A landscape with many peaks, sampled at points; each row gives a point and its height.
A climber steps from a point to the highest of its 2 nearest points, and stops where none of them is higher. Distance is the straight distance between rows; heights are no part of it.
q788: 80  98  100  93  70  112  107  98  97  116  104  95  92  85  95  105  120  105  106  93  97  103  91  107  81  93  71  102  118  114  85  90  94  h=1.91
q55: 106  64  94  124  106  90  75  105  105  71  72  97  111  102  119  120  98  85  96  102  95  102  104  114  95  94  104  83  88  109  102  95  95  h=4.14
q118: 109  105  97  96  110  94  109  81  92  82  90  105  99  94  94  98  105  95  90  87  102  114  97  117  96  104  118  86  116  79  99  98  91  h=0.80
q453: 87  91  92  75  111  73  119  107  99  73  104  93  108  106  113  84  81  113  103  101  73  124  70  81  81  87  99  117  96  104  113  96  87  h=1.16
q302: 74  102  100  120  99  111  58  135  96  135  114  106  93  84  105  105  104  107  90  119  91  107  94  71  88  100  56  94  103  70  96  91  94  h=1.09
q722: 118  96  95  106  98  92  105  91  115  89  91  94  99  97  121  107  103  84  110  101  95  104  94  141  89  91  112  95  101  107  96  125  110  h=6.75
q653: 85  86  90  149  105  109  69  91  97  120  91  129  108  100  84  100  103  83  103  82  99  110  102  98  103  79  106  92  102  90  85  58  82  h=1.87
q554: 80  87  104  129  101  111  90  74  93  109  103  115  98  108  78  102  99  78  108  75  100  106  99  82  105  79  105  95  107  101  99  50  75  h=2.05
q736: 113  104  106  109  88  120  101  97  97  104  115  104  87  97  86  98  112  95  105  102  107  77  109  114  109  106  112  96  117  111  104  94  91  h=5.26
q920: 120  112  125  98  84  128  87  94  98  113  117  122  80  92  113  105  105  102  89  143  110  98  110  121  105  104  91  104  103  93  91  125  112  h=3.30
q645: 99  124  82  126  132  87  116  104  94  118  96  107  123  99  91  93  100  111  78  72  88  108  96  111  123  95  128  72  68  78  98  95  89  h=1.23
q5: 87  95  110  97  101  105  92  71  92  99  98  122  95  120  88  108  102  76  117  81  111  113  113  67  108  88  103  100  103  122  109  47  73  h=2.26
q116: 109  95  83  121  101  94  112  97  118  88  85  99  100  98  109  101  114  91  95  80  87  103  83  140  96  94  124  82  103  101  103  108  96  h=6.46
q39: 133  96  94  108  108  103  131  94  100  93  96  96  91  99  71  95  112  107  109  95  94  88  90  114  116  118  122  109  108  74  122  127  104  h=5.25
q861: 77  105  95  116  106  104  85  115  84  121  100  106  100  92  91  98  112  85  115  86  112  95  103  90  92  96  93  97  118  91  87  62  86  h=3.63
q805: 101  109  93  90  137  73  122  111  102  92  131  104  115  96  101  87  93  108  92  95  81  106  84  84  120  100  114  92  108  92  116  74  91  h=1.36
q649: 112  102  105  71  119  96  97  97  112  101  91  112  75  94  106  89  73  90  100  116  126  95  123  77  105  132  118  94  108  100  116  95  105  h=4.05
q342: 111  114  97  102  120  92  100  109  87  108  89  84  107  87  93  84  88  102  98  96  104  91  93  105  100  106  115  107  98  74  100  133  108  h=3.87
q336: 83  102  80  114  114  98  99  111  86  88  84  91  132  109  97  106  100  102  84  73  101  98  95  102  112  91  116  73  83  92  92  78  81  h=4.21
q165: 126  118  100  65  91  122  125  82  113  108  107  103  84  114  69  83  112  115  100  108  129  84  136  84  142  132  123  105  115  100  121  115  126  h=2.21
q640: 94  133  91  88  138  101  93  99  76  95  103  102  124  93  87  81  98  102  77  79  101  104  101  89  114  104  112  90  101  58  102  96  96  h=2.68
q839: 118  98  95  67  103  120  144  85  99  93  110  85  93  105  72  90  121  118  106  106  111  81  105  96  127  136  118  130  102  91  128  121  128  h=2.82
q102: 129  97  95  74  88  92  138  84  123  91  106  92  84  130  107  119  88  112  138  113  104  93  84  95  111  95  113  126  99  111  114  135  113  h=4.55
q48: 95  103  91  108  96  108  85  108  98  87  75  87  119  109  112  105  111  73  88  102  96  96  91  135  88  98  95  86  97  93  85  115  107  h=5.79
q418: 104  108  93  87  106  98  117  98  103  82  97  76  111  106  87  92  101  86  83  94  100  79  93  111  107  117  112  82  107  94  108  108  109  h=3.79
q700: 95  88  100  80  106  76  129  97  106  90  90  87  97  117  95  92  66  98  108  102  84  105  72  76  79  98  97  117  96  111  123  102  89  h=1.08
q936: 79  91  113  82  87  95  107  94  109  104  104  90  90  88  134  104  99  96  114  115  118  104  108  105  81  88  90  118  89  142  81  92  124  h=3.96
q872: 111  122  117  114  67  122  107  98  95  123  101  133  97  104  96  109  127  111  109  98  104  102  111  108  113  71  89  91  108  101  94  73  78  h=0.58
q250: 116  117  90  91  124  89  131  99  113  70  120  91  114  108  87  88  121  107  78  85  64  105  77  124  115  100  112  102  102  66  116  125  115  h=1.00
q605: 103  110  105  96  88  116  96  102  97  82  81  102  103  110  97  101  119  69  93  109  106  92  107  130  92  110  101  86  113  80  88  113  105  h=6.12
q740: 99  90  110  93  114  71  120  102  118  72  133  111  87  110  107  100  89  108  94  91  74  122  85  67  102  103  105  109  104  104  120  78  80  h=1.67
q283: 73  74  87  119  93  105  71  124  111  102  90  81  127  99  123  113  109  90  96  93  79  98  80  111  89  75  79  86  74  129  92  101  103  h=3.01
q358: 110  108  94  99  117  100  100  101  85  100  96  112  85  84  79  77  90  103  99  86  109  100  95  83  104  104  121  99  116  71  118  91  82  h=3.05
q711: 113  84  95  117  99  84  101  108  99  88  82  82  116  107  96  106  74  86  89  106  91  86  92  90  105  108  102  77  86  106  107  107  90  h=3.26
q486: 100  76  114  116  97  93  95  105  97  99  92  98  98  99  98  104  82  78  96  107  98  92  98  83  93  109  88  89  100  115  109  92  87  h=2.94
q253: 121  105  96  76  93  86  113  90  126  72  121  97  86  115  101  103  99  107  116  98  113  93  118  87  121  113  132  86  110  117  112  92  96  h=5.47
q599: 114  111  94  79  103  114  117  80  95  101  108  103  86  101  70  90  98  101  97  93  107  83  103  83  112  120  113  92  122  101  120  82  92  h=2.99
q377: 106  103  98  83  93  104  118  89  91  109  90  89  92  97  98  99  90  98  116  116  105  96  90  112  85  98  97  120  111  109  96  125  113  h=5.22
q834: 79  101  83  99  108  96  71  105  84  104  86  77  125  93  118  111  98  95  87  105  108  100  104  113  88  101  83  102  91  97  63  111  127  h=6.87
q810: 108  91  75  78  94  101  128  79  102  93  96  84  101  113  93  99  87  108  125  90  81  103  64  109  83  69  102  119  109  107  118  126  110  h=0.87
q635: 92  97  73  101  95  103  78  100  96  94  72  85  131  117  122  112  91  78  99  102  88  100  87  127  79  75  88  90  86  101  89  122  119  h=5.56
q525: 100  119  94  67  95  123  113  76  101  93  109  97  96  105  90  103  111  92  95  94  119  84  110  98  115  111  111  86  122  118  107  78  102  h=3.25
q484: 85  86  99  103  80  113  87  119  104  88  89  108  104  112  113  122  125  82  100  133  93  101  90  112  86  97  78  79  105  88  92  84  88  h=6.11
q591: 91  88  125  88  119  73  117  94  113  90  122  102  77  112  103  95  83  103  101  83  88  117  100  67  91  113  101  121  98  118  123  93  87  h=1.52
q122: 78  75  101  102  74  99  64  115  118  107  111  100  106  96  128  101  122  94  123  111  85  109  96  122  70  77  72  106  86  123  89  94  113  h=2.64
q263: 103  119  129  82  66  121  102  113  109  110  125  111  95  113  118  108  115  123  102  153  117  92  102  113  101  88  87  113  86  103  91  107  102  h=4.52
q899: 111  123  100  93  99  135  85  99  91  117  118  110  83  95  80  87  115  84  109  109  124  72  121  99  120  111  116  103  123  91  100  95  107  h=4.67
q195: 76  94  76  128  101  122  63  119  97  96  98  95  123  109  109  124  123  92  77  91  90  92  94  116  103  94  88  78  98  110  84  80  90  h=3.34
q223: 104  96  94  85  103  93  99  95  102  80  87  79  111  107  101  103  81  78  81  117  108  83  100  97  107  125  102  77  102  105  103  106  112  h=3.55
q659: 63  57  111  104  98  89  80  95  98  94  75  109  103  96  98  124  116  94  99  78  98  135  106  86  87  89  75  94  101  118  97  66  104  h=4.90
q266: 78  111  89  122  89  112  83  135  83  139  97  89  112  89  96  106  102  104  89  110  86  96  92  80  91  103  59  89  94  80  80  100  91  h=1.33
q988: 74  88  82  136  99  105  82  123  99  110  85  92  128  102  109  116  108  102  82  81  88  99  95  111  106  87  91  74  70  121  87  88  86  h=3.20
q826: 87  100  85  124  98  79  84  128  89  128  74  94  124  86  102  89  99  105  110  84  97  107  97  114  85  93  95  96  82  93  76  104  98  h=1.47
q16: 78  72  98  95  84  110  68  109  107  87  88  99  105  107  127  130  124  92  101  133  87  116  94  108  77  88  60  90  99  106  91  87  104  h=5.71
q106: 106  98  82  121  89  119  85  99  108  89  95  111  108  117  85  101  117  67  104  93  101  82  101  115  117  96  124  71  110  106  105  62  85  h=6.70
q272: 117  116  101  83  112  114  101  96  101  103  115  102  77  90  81  81  96  98  103  102  128  81  115  90  126  124  131  111  119  84  114  114  116  h=4.11
q260: 101  75  110  142  119  75  88  94  101  93  100  109  97  93  94  98  80  98  96  77  93  114  101  85  102  92  113  94  93  93  105  83  84  h=2.93
q363: 91  89  139  97  96  100  90  94  98  113  106  122  80  96  119  111  100  89  102  110  111  107  131  86  93  104  79  105  98  131  105  82  100  h=4.51
q964: 96  111  102  98  109  107  93  114  84  110  97  84  103  82  99  88  91  90  94  108  117  77  104  99  98  114  106  103  107  92  90  108  111  h=3.56
q309: 87  92  106  109  109  87  86  116  92  118  101  81  114  92  119  98  73  85  107  125  106  78  101  96  87  89  85  113  84  119  88  104  124  h=5.13
q319: 122  114  112  69  75  130  126  84  97  94  85  99  88  113  79  99  107  104  100  118  116  90  118  106  116  123  101  115  108  95  106  133  115  h=4.65
q353: 75  94  109  101  103  101  83  128  86  113  89  102  95  91  105  105  103  83  110  112  116  90  109  76  84  111  80  104  112  98  91  76  90  h=4.03
q871: 115  89  97  93  96  103  131  82  97  88  106  88  86  96  77  96  94  122  99  92  89  94  79  95  99  109  106  112  110  102  119  107  85  h=2.06
q64: 91  99  95  82  129  82  90  104  82  94  87  88  110  93  105  95  67  111  84  102  105  103  99  71  90  115  95  105  91  95  99  100  96  h=5.31
q181: 99  121  73  143  112  115  96  101  96  111  86  110  111  104  76  84  119  97  75  69  86  88  94  132  110  97  120  95  104  79  96  92  97  h=6.00
q352: 132  106  86  117  126  106  115  94  97  96  105  110  93  94  63  82  106  115  89  85  85  95  86  101  121  108  130  103  109  49  127  113  98  h=4.85
q594: 110  90  116  109  124  84  105  99  107  119  111  93  76  78  94  98  67  100  92  92  98  95  86  66  105  113  99  107  104  102  124  120  102  h=7.54
q57: 95  100  125  98  83  112  102  84  103  94  114  113  86  115  93  108  103  88  110  76  110  101  118  77  111  92  101  98  105  137  112  65  76  h=2.52
q228: 119  114  90  92  112  103  128  71  98  76  105  113  101  106  80  91  115  99  88  85  89  109  90  111  114  94  124  83  115  75  117  83  94  h=0.86
q279: 89  93  101  127  90  105  65  117  96  127  119  106  98  81  102  93  113  105  103  103  93  98  98  111  82  99  78  104  110  102  80  94  96  h=2.27
q462: 115  95  103  90  98  91  137  85  119  75  120  105  80  110  84  102  96  121  99  91  83  111  86  76  110  106  113  104  109  105  124  89  74  h=1.83
q75: 117  129  89  114  130  107  110  111  90  92  105  103  113  103  62  70  108  114  78  71  82  97  97  98  123  105  126  103  85  43  119  117  95  h=4.57
q890: 132  91  105  96  73  107  121  89  126  95  108  94  85  118  119  125  88  96  128  117  100  90  92  107  110  80  103  115  95  131  107  135  110  h=4.22
q761: 90  90  94  150  107  103  60  121  88  114  88  113  107  90  97  99  102  93  96  95  97  99  107  98  98  92  94  91  94  90  87  84  82  h=1.73
q77: 94  90  102  95  78  105  100  91  116  95  109  92  92  81  120  106  114  108  115  76  102  110  95  115  85  77  99  98  98  134  91  105  94  h=6.15
q565: 119  92  97  78  106  61  105  101  132  67  124  99  82  119  110  100  86  108  112  113  104  95  112  70  108  125  124  101  104  109  114  96  98  h=5.14
q557: 87  112  108  75  102  110  115  82  99  103  118  99  87  91  102  103  99  106  101  92  123  91  110  95  101  107  107  108  116  127  95  78  95  h=3.02
q553: 101  91  109  107  126  75  92  92  101  128  109  94  96  62  107  95  73  105  93  93  100  109  95  89  93  105  92  99  101  109  103  114  116  h=6.31
q114: 111  91  99  127  123  80  105  99  101  90  120  116  94  96  84  86  74  113  94  84  83  112  88  69  113  93  124  98  101  69  112  81  77  h=2.65
q596: 76  75  112  111  114  83  76  101  80  112  79  92  108  92  99  103  72  100  88  86  96  112  107  60  84  103  69  106  81  110  102  100  99  h=4.26
q777: 104  74  102  115  121  57  94  97  96  94  82  90  108  102  113  103  66  98  113  102  84  109  96  81  83  89  94  107  77  100  109  108  104  h=4.74
q311: 78  90  90  81  132  82  76  95  81  86  81  80  121  87  120  106  93  109  86  104  120  107  112  95  91  107  94  114  89  98  74  100  131  h=6.38
q696: 133  107  104  105  108  114  112  96  108  85  100  101  93  110  58  81  123  98  106  85  104  83  113  115  123  126  125  107  110  61  120  130  112  h=4.77
q731: 89  78  94  106  89  106  78  110  114  97  99  87  113  100  129  106  98  77  114  114  86  90  84  120  79  69  90  99  86  133  99  108  114  h=2.81
q816: 107  79  97  117  111  102  60  107  92  76  85  101  113  108  109  119  106  80  89  114  104  90  118  112  106  110  98  77  101  104  93  90  101  h=3.92
q49: 95  89  96  80  124  76  97  85  100  77  106  82  96  98  130  93  70  110  106  113  106  104  99  84  78  103  106  132  93  116  95  101  114  h=4.43
q779: 66  91  83  134  81  103  83  124  93  116  92  95  113  100  94  109  112  101  94  90  86  109  90  91  87  96  67  90  103  90  76  76  86  h=1.54
q930: 114  105  81  79  111  93  124  80  93  97  99  86  110  116  91  93  85  105  121  101  87  104  75  121  90  85  108  128  112  83  106  141  125  h=0.79
q791: 94  90  111  118  92  103  92  115  96  121  118  87  96  86  99  92  98  94  111  109  97  79  92  108  88  98  90  117  106  121  95  108  98  h=2.58
q360: 116  91  98  86  122  59  105  106  113  66  113  97  94  109  119  99  80  105  110  119  87  103  93  79  97  114  114  110  99  92  110  103  98  h=4.88
q684: 113  117  118  79  71  134  100  101  102  94  101  111  83  113  86  92  111  84  94  135  122  83  124  106  113  124  99  100  110  87  95  122  121  h=4.08
q248: 91  95  96  78  146  81  78  103  83  83  83  88  113  94  121  97  68  107  81  116  120  101  118  71  104  120  106  111  80  92  97  102  123  h=5.81
q152: 104  106  87  93  130  86  113  80  101  91  122  106  112  107  88  93  96  93  99  87  90  104  82  84  122  92  120  84  107  98  119  54  85  h=1.44
q284: 110  111  82  97  111  95  124  95  96  81  92  78  120  111  85  86  100  108  88  85  77  98  73  122  99  96  114  107  94  75  107  131  105  h=1.07
q435: 99  108  84  95  125  68  108  115  95  86  114  77  130  98  117  92  88  116  95  93  83  107  84  101  102  94  113  102  79  94  94  110  98  h=1.21
q857: 116  134  96  91  124  101  110  122  86  87  109  99  118  104  84  72  91  116  77  87  78  103  102  85  127  107  113  100  76  43  111  133  96  h=4.36
q50: 103  104  142  95  100  103  100  92  105  126  103  122  66  88  112  102  83  105  104  96  116  112  131  77  95  103  90  122  98  125  108  103  95  h=5.21
q477: 83  91  93  103  117  84  104  115  79  88  86  92  131  107  94  107  85  119  82  87  97  111  103  78  112  95  112  76  63  92  94  81  72  h=4.45
q742: 80  85  82  131  76  81  91  113  112  118  83  105  111  86  90  81  106  107  109  72  87  117  86  125  82  94  98  99  91  99  81  91  98  h=1.37
q143: 81  73  107  117  74  79  90  98  102  106  93  103  94  89  97  90  100  97  120  77  91  127  98  106  70  88  87  110  95  113  90  93  96  h=1.24
q734: 84  129  92  95  92  135  99  109  99  103  115  98  101  109  101  117  145  82  95  110  97  89  103  117  100  104  83  86  127  83  86  76  105  h=2.28
q204: 91  80  94  86  89  96  119  84  110  86  91  83  99  104  105  103  82  92  114  87  84  109  66  90  77  75  92  101  98  122  116  110  95  h=0.97
q795: 86  92  105  79  123  70  116  98  97  97  101  104  101  86  107  83  87  115  100  96  89  128  86  86  82  103  96  107  103  103  110  87  90  h=1.22
q704: 113  95  103  83  79  119  129  84  111  86  114  84  84  101  94  114  104  114  104  90  103  84  95  97  110  103  105  107  110  131  112  109  91  h=2.33
q340: 110  127  120  89  68  127  111  105  104  101  116  108  99  106  112  109  122  109  96  125  125  88  118  125  120  91  102  102  102  113  88  106  111  h=5.03
q88: 102  115  107  91  77  128  101  96  110  93  113  106  100  94  125  115  130  101  102  99  114  96  111  130  108  81  104  86  106  121  87  96  102  h=5.43
q40: 86  100  117  79  74  108  98  101  105  95  100  107  95  98  146  117  113  98  105  135  123  106  121  109  92  83  83  109  86  128  75  91  121  h=4.28
q334: 119  121  94  85  127  93  114  108  90  98  99  87  110  102  84  79  77  107  91  105  87  97  84  89  110  109  109  114  90  53  116  149  112  h=4.13
q821: 109  82  99  126  85  96  93  101  96  116  82  108  94  89  94  92  90  91  106  110  87  108  86  116  80  91  89  102  105  95  97  115  94  h=4.93
q175: 83  66  111  135  94  71  76  100  87  118  82  93  115  96  97  101  77  94  97  81  76  122  101  82  86  87  70  98  68  110  99  105  108  h=3.65
q269: 90  91  98  116  110  115  46  119  90  90  104  109  110  108  114  124  119  92  86  131  102  94  113  103  95  112  78  88  106  84  85  82  104  h=3.66
q159: 112  100  134  95  68  118  127  108  106  119  110  104  87  112  99  104  96  117  116  117  111  89  111  92  118  98  89  133  94  136  111  122  94  h=3.51
q461: 103  103  100  111  84  120  93  112  101  96  91  118  100  112  93  105  124  76  95  124  98  88  102  123  101  107  97  70  112  82  98  82  89  h=6.63
q601: 77  90  83  117  65  108  101  103  100  119  95  100  97  85  79  100  116  107  97  85  84  111  80  105  80  94  68  95  115  92  81  79  92  h=1.72
q818: 78  89  81  131  105  115  44  122  101  94  108  109  114  112  114  124  133  106  89  110  84  112  101  116  92  98  73  89  106  93  81  76  92  h=3.46
q330: 108  106  140  100  69  114  112  107  103  110  113  111  84  112  99  103  101  108  109  95  112  90  125  83  113  97  96  114  100  138  110  90  81  h=2.98
q893: 88  90  107  93  118  83  111  87  107  77  130  110  96  111  98  97  97  97  104  74  90  122  93  73  109  90  115  100  106  112  123  59  76  h=1.56
q36: 103  111  63  102  106  92  118  105  106  85  94  81  128  116  100  87  96  119  92  80  61  113  62  119  95  76  115  106  76  81  102  131  98  h=1.12
q364: 110  108  106  85  94  106  115  85  88  115  97  102  79  79  93  93  100  119  110  100  115  108  103  108  90  106  101  120  116  99  95  119  99  h=5.62
q338: 82  88  93  92  120  83  86  107  73  102  75  88  124  94  101  115  77  114  85  93  105  111  104  67  98  105  86  90  67  100  93  97  90  h=4.86
q346: 92  87  113  89  69  92  112  88  102  111  98  97  89  98  96  93  96  107  129  83  93  118  90  102  73  80  82  123  101  128  101  113  97  h=1.10
q961: 101  114  133  81  61  118  120  110  109  119  106  109  96  118  117  106  94  116  105  141  117  93  104  101  106  83  78  131  87  130  96  111  106  h=4.02
q688: 118  101  98  78  91  118  137  81  106  88  116  78  89  102  86  105  115  115  104  99  109  80  101  110  125  118  121  115  110  112  113  117  116  h=2.56
q570: 115  98  103  71  115  87  116  98  120  99  105  96  72  101  102  88  65  105  106  121  115  91  105  72  102  131  117  120  101  108  115  114  112  h=4.44
q199: 109  95  112  81  88  94  128  87  119  80  92  108  89  98  119  118  103  97  110  92  107  111  103  101  105  91  112  78  101  125  114  91  88  h=4.19
q986: 99  117  102  118  103  124  75  116  102  117  119  109  102  110  94  95  128  102  77  133  84  84  83  129  93  112  84  88  101  71  100  108  96  h=1.85
q298: 75  73  106  89  101  91  93  87  96  80  79  121  97  98  107  120  113  101  110  79  112  132  114  91  87  83  97  92  104  112  99  63  86  h=4.64
q551: 102  116  82  101  112  97  109  102  100  84  93  86  124  115  81  92  107  85  84  79  97  80  95  107  119  107  123  65  97  87  107  81  96  h=4.01
q488: 90  93  124  98  64  106  90  107  113  116  125  107  93  99  118  103  119  108  117  119  92  109  99  123  81  78  75  108  90  123  89  104  100  h=2.40
q924: 113  94  86  98  123  73  87  93  85  86  75  85  121  114  120  105  62  94  110  113  93  99  100  96  86  85  102  104  77  90  98  123  118  h=5.08
q262: 102  104  71  99  109  76  104  101  100  93  92  75  127  110  113  95  80  104  108  86  79  103  75  114  86  74  108  104  83  99  99  125  107  h=1.15
q17: 89  128  92  96  124  112  90  94  81  109  91  103  109  89  83  93  117  86  87  77  113  97  105  106  103  107  100  89  117  64  87  92  110  h=2.53
q12: 86  80  123  94  103  75  114  88  106  97  98  98  84  98  106  102  87  95  106  84  94  122  99  89  81  99  92  110  98  125  113  94  87  h=1.35
q308: 100  85  78  110  112  83  76  99  84  97  69  83  136  112  120  117  78  98  103  102  86  104  101  108  87  80  86  94  69  106  87  117  114  h=5.33
q369: 110  110  89  129  100  122  97  105  93  111  102  101  100  98  76  92  122  93  90  89  92  75  97  131  105  107  110  96  115  92  100  99  95  h=5.73
q35: 120  95  117  101  92  86  107  85  108  100  98  107  86  90  124  113  93  99  116  110  105  108  113  116  91  95  101  103  102  117  92  117  103  h=7.25
q662: 96  103  93  130  116  92  83  127  82  118  86  96  117  88  103  92  90  104  98  83  105  89  110  97  99  97  111  92  79  92  86  102  84  h=1.58
q822: 91  68  102  151  100  78  82  99  101  107  87  104  107  90  93  94  82  100  90  73  84  119  96  98  87  89  94  94  80  100  92  94  92  h=3.24
q820: 77  80  108  87  111  84  88  89  98  92  98  89  95  84  127  104  89  103  107  102  116  105  115  93  76  100  91  122  96  128  86  86  117  h=4.12
q465: 73  79  113  106  100  92  83  125  93  103  90  88  107  98  120  108  101  82  113  115  103  88  107  94  82  94  78  107  92  121  92  87  106  h=4.56
q162: 95  104  104  79  117  109  88  98  96  113  83  118  86  90  102  105  86  77  94  115  127  94  117  80  108  120  101  82  114  96  112  81  106  h=3.74
q577: 69  56  113  102  88  99  71  100  101  92  85  105  100  101  115  128  119  89  99  105  86  122  101  92  81  88  56  94  95  124  100  82  109  h=5.29
q508: 59  88  112  117  107  100  66  129  96  121  118  104  104  101  106  118  120  98  100  117  92  112  102  71  88  103  54  95  105  91  94  69  97  h=0.84
q652: 101  113  89  109  130  73  121  115  96  103  116  96  129  95  101  89  94  117  87  83  81  106  87  99  118  94  121  84  79  84  101  91  87  h=1.29
q545: 100  87  131  103  78  109  107  112  98  118  120  96  81  103  97  95  93  92  121  120  101  84  101  96  91  100  86  129  100  130  108  113  98  h=2.97
q87: 95  126  95  122  106  119  69  128  83  128  93  94  114  89  103  99  94  95  76  97  103  89  112  104  112  107  93  88  74  79  85  130  103  h=6.04
q842: 98  107  133  93  92  111  88  97  97  122  100  141  87  97  118  121  111  97  100  126  115  113  125  91  103  96  72  88  103  108  97  76  91  h=4.04
q867: 107  102  108  92  79  96  123  75  105  97  108  108  89  88  103  106  109  132  110  67  103  123  99  106  99  83  103  103  106  122  99  99  84  h=6.73
q539: 94  58  98  113  102  75  86  96  102  78  72  95  107  98  117  108  91  89  116  92  89  116  96  101  77  77  92  98  83  112  102  98  100  h=4.40
q442: 115  107  89  103  123  87  106  110  88  83  111  103  101  95  83  78  81  120  85  96  86  102  85  74  109  110  119  103  103  67  115  100  80  h=2.83
q721: 121  110  100  90  114  107  102  103  104  91  108  85  88  96  78  74  90  97  102  104  118  82  106  96  119  130  129  122  107  70  109  141  128  h=3.68
q11: 130  107  112  86  110  80  126  84  114  92  115  107  74  98  108  111  89  119  112  104  107  107  104  92  108  111  116  112  106  101  110  117  98  h=6.06
q589: 90  85  104  92  86  94  122  86  109  79  81  114  94  93  106  109  107  98  106  85  104  125  90  104  90  82  110  80  104  105  104  76  80  h=4.42
q989: 85  92  104  108  74  106  59  107  101  109  118  111  93  89  115  108  119  114  111  116  95  119  109  104  72  102  63  109  106  102  72  91  101  h=2.08
q188: 132  106  91  99  105  88  101  80  118  76  115  110  93  116  89  100  101  88  112  94  106  95  114  97  125  113  137  75  116  99  111  88  95  h=5.80
q943: 106  115  121  66  83  103  131  96  121  93  98  106  93  108  121  112  96  112  99  90  124  99  115  90  112  97  106  98  99  139  106  92  93  h=3.91
q56: 112  101  94  79  107  111  130  96  107  87  114  72  101  115  69  79  105  101  110  106  113  77  99  103  121  128  124  134  98  80  112  139  137  h=3.23
q534: 125  119  123  84  78  131  94  102  103  113  102  127  78  98  101  100  98  101  93  137  124  89  127  97  124  112  100  94  109  99  106  114  107  h=3.62
q823: 115  107  100  87  85  127  115  93  113  100  121  90  87  109  65  78  118  94  98  114  124  73  123  104  137  132  119  103  114  100  107  120  140  h=1.88
q497: 83  110  103  91  91  120  89  98  89  101  119  99  87  92  110  108  106  99  97  113  127  86  118  97  94  110  93  112  119  116  74  84  107  h=2.86
q291: 90  103  106  98  79  114  86  109  105  120  124  101  96  101  107  105  120  107  108  143  93  96  83  124  76  93  74  107  100  96  88  104  104  h=2.15
q299: 135  99  97  69  85  105  133  79  120  94  94  93  78  119  81  100  94  114  107  121  110  92  108  86  125  133  111  111  109  101  119  137  117  h=5.23
q107: 127  126  97  59  80  114  129  78  108  87  101  106  94  126  75  92  112  121  98  93  118  92  129  88  134  115  122  97  115  104  119  99  101  h=2.46
q231: 94  106  90  119  103  106  100  103  83  121  90  111  94  80  74  84  105  103  104  79  107  96  92  94  96  91  107  97  112  74  98  78  85  h=3.33
q840: 95  116  89  115  102  107  68  116  80  119  84  86  119  96  108  98  89  88  86  112  98  92  100  111  91  100  81  100  85  83  72  131  117  h=6.44
q778: 96  107  82  133  122  89  100  95  99  132  88  115  119  82  84  84  97  103  85  71  91  113  90  111  111  90  116  72  93  77  98  80  99  h=1.18
q136: 78  111  98  110  100  116  76  126  90  109  114  87  103  90  111  100  112  90  93  123  111  78  106  103  93  112  88  106  111  91  71  94  112  h=3.19
q211: 113  116  117  79  90  96  130  81  100  120  95  116  87  88  99  101  94  143  105  85  111  124  108  93  100  96  92  124  104  117  102  113  89  h=6.14
q220: 125  96  126  93  98  82  119  83  119  96  100  112  76  102  121  120  81  102  111  110  110  105  118  86  104  107  98  105  95  127  107  108  100  h=6.61
q807: 81  119  101  91  68  129  108  106  99  109  113  107  91  98  106  117  138  104  108  108  105  97  104  107  94  94  75  94  121  104  85  78  88  h=2.10
q147: 92  102  111  89  99  117  96  93  94  119  94  129  91  100  97  116  107  76  99  121  113  100  112  88  108  112  82  75  117  105  105  65  92  h=3.70
q522: 93  101  130  97  50  105  112  101  100  115  93  111  92  101  107  104  109  117  115  88  101  120  108  99  89  76  73  120  97  128  92  107  89  h=0.92
q832: 100  130  90  123  104  114  92  120  80  118  68  99  116  102  91  91  97  96  82  83  96  96  108  109  106  104  105  88  63  64  87  136  91  h=5.69
q991: 102  125  74  134  92  107  79  109  85  133  71  100  117  99  95  90  96  110  82  83  80  108  98  122  96  102  91  93  68  82  77  139  98  h=5.48
q604: 105  116  117  79  76  112  102  97  103  84  98  112  93  103  130  114  104  95  96  129  135  96  132  113  110  101  104  101  97  116  77  99  120  h=4.62
q409: 134  106  99  77  107  90  135  87  111  87  112  102  81  111  90  104  101  115  113  113  101  99  93  98  118  126  119  115  110  80  117  130  108  h=5.70
q225: 96  106  83  133  99  114  86  117  102  96  77  116  118  118  93  103  121  73  82  96  94  88  98  128  113  99  110  69  103  86  97  80  91  h=7.07
q727: 124  118  100  71  87  118  140  78  106  102  101  113  89  115  70  101  108  123  103  87  110  91  112  82  125  107  111  98  112  117  129  77  85  h=2.67
q908: 81  110  96  109  102  106  66  118  113  113  124  97  108  112  115  107  126  103  86  141  89  92  82  126  78  106  77  93  94  81  87  101  103  h=1.98
q598: 103  104  117  114  47  109  106  105  106  115  96  126  93  95  102  106  126  124  115  89  101  120  109  117  99  69  85  100  98  111  88  93  80  h=0.74
q438: 121  100  91  86  112  87  142  90  105  76  111  107  92  102  90  95  111  115  91  100  72  116  74  110  108  102  115  100  112  73  119  105  98  h=0.94
q401: 96  97  99  110  122  68  93  102  96  125  104  78  116  80  114  92  68  104  107  100  97  98  93  93  91  93  94  109  81  109  91  119  121  h=5.72
q849: 81  125  79  103  102  120  89  92  87  107  98  100  110  99  95  111  137  83  101  83  104  102  104  114  98  101  86  86  131  78  76  74  103  h=2.39
q789: 121  102  106  110  93  115  85  87  104  105  120  99  90  93  114  101  99  93  96  135  103  97  102  134  97  97  98  118  101  107  81  134  130  h=3.06
q859: 90  106  72  139  103  101  113  97  113  97  76  114  108  101  88  89  116  99  85  73  86  101  86  135  102  87  132  86  101  86  100  82  94  h=6.20
q374: 119  104  100  70  97  101  128  87  105  101  94  95  82  115  103  97  74  100  124  126  114  95  98  94  95  108  113  133  103  112  107  126  114  h=4.87
q770: 84  97  95  101  90  118  81  97  109  95  114  95  103  82  122  113  125  96  104  85  107  100  103  126  92  86  101  91  112  127  84  88  103  h=5.76
q633: 111  101  78  124  93  100  81  100  89  127  80  97  108  84  86  82  94  106  94  91  85  110  83  124  86  97  88  105  99  82  86  132  108  h=5.27
q730: 103  115  99  75  102  106  108  82  114  77  114  83  102  109  85  89  106  81  87  98  118  81  112  106  120  124  122  84  117  101  102  103  125  h=3.53
q274: 96  128  91  75  131  106  98  110  81  106  99  105  98  74  87  69  94  109  87  85  112  98  96  80  108  102  117  104  111  56  117  101  96  h=2.84
q850: 104  89  133  104  107  93  98  99  108  122  110  107  64  86  103  97  74  90  106  103  104  100  109  72  96  109  93  119  100  121  120  116  106  h=6.13
q140: 113  105  93  84  134  65  103  98  101  81  122  89  103  98  122  90  72  110  99  117  91  109  89  88  92  107  112  126  97  85  98  120  116  h=4.68
q518: 117  97  97  109  105  96  90  90  103  89  101  113  96  109  89  96  99  80  120  93  114  93  115  96  114  102  130  83  111  101  108  67  79  h=6.21

For each start below, name the point where the climber stops.
q742: q867
q114: q834
q279: q867
q820: q225
q688: q35

Call two points neighbours if one is among the 2 nearest of the other. Go from one point of each pair to the other, from neighbour to neighbour, staying as high as possible. Name the lowest point that can't be avoided.
q35 and q594: q147
q461 and q35: q936
q867 and q35: q890
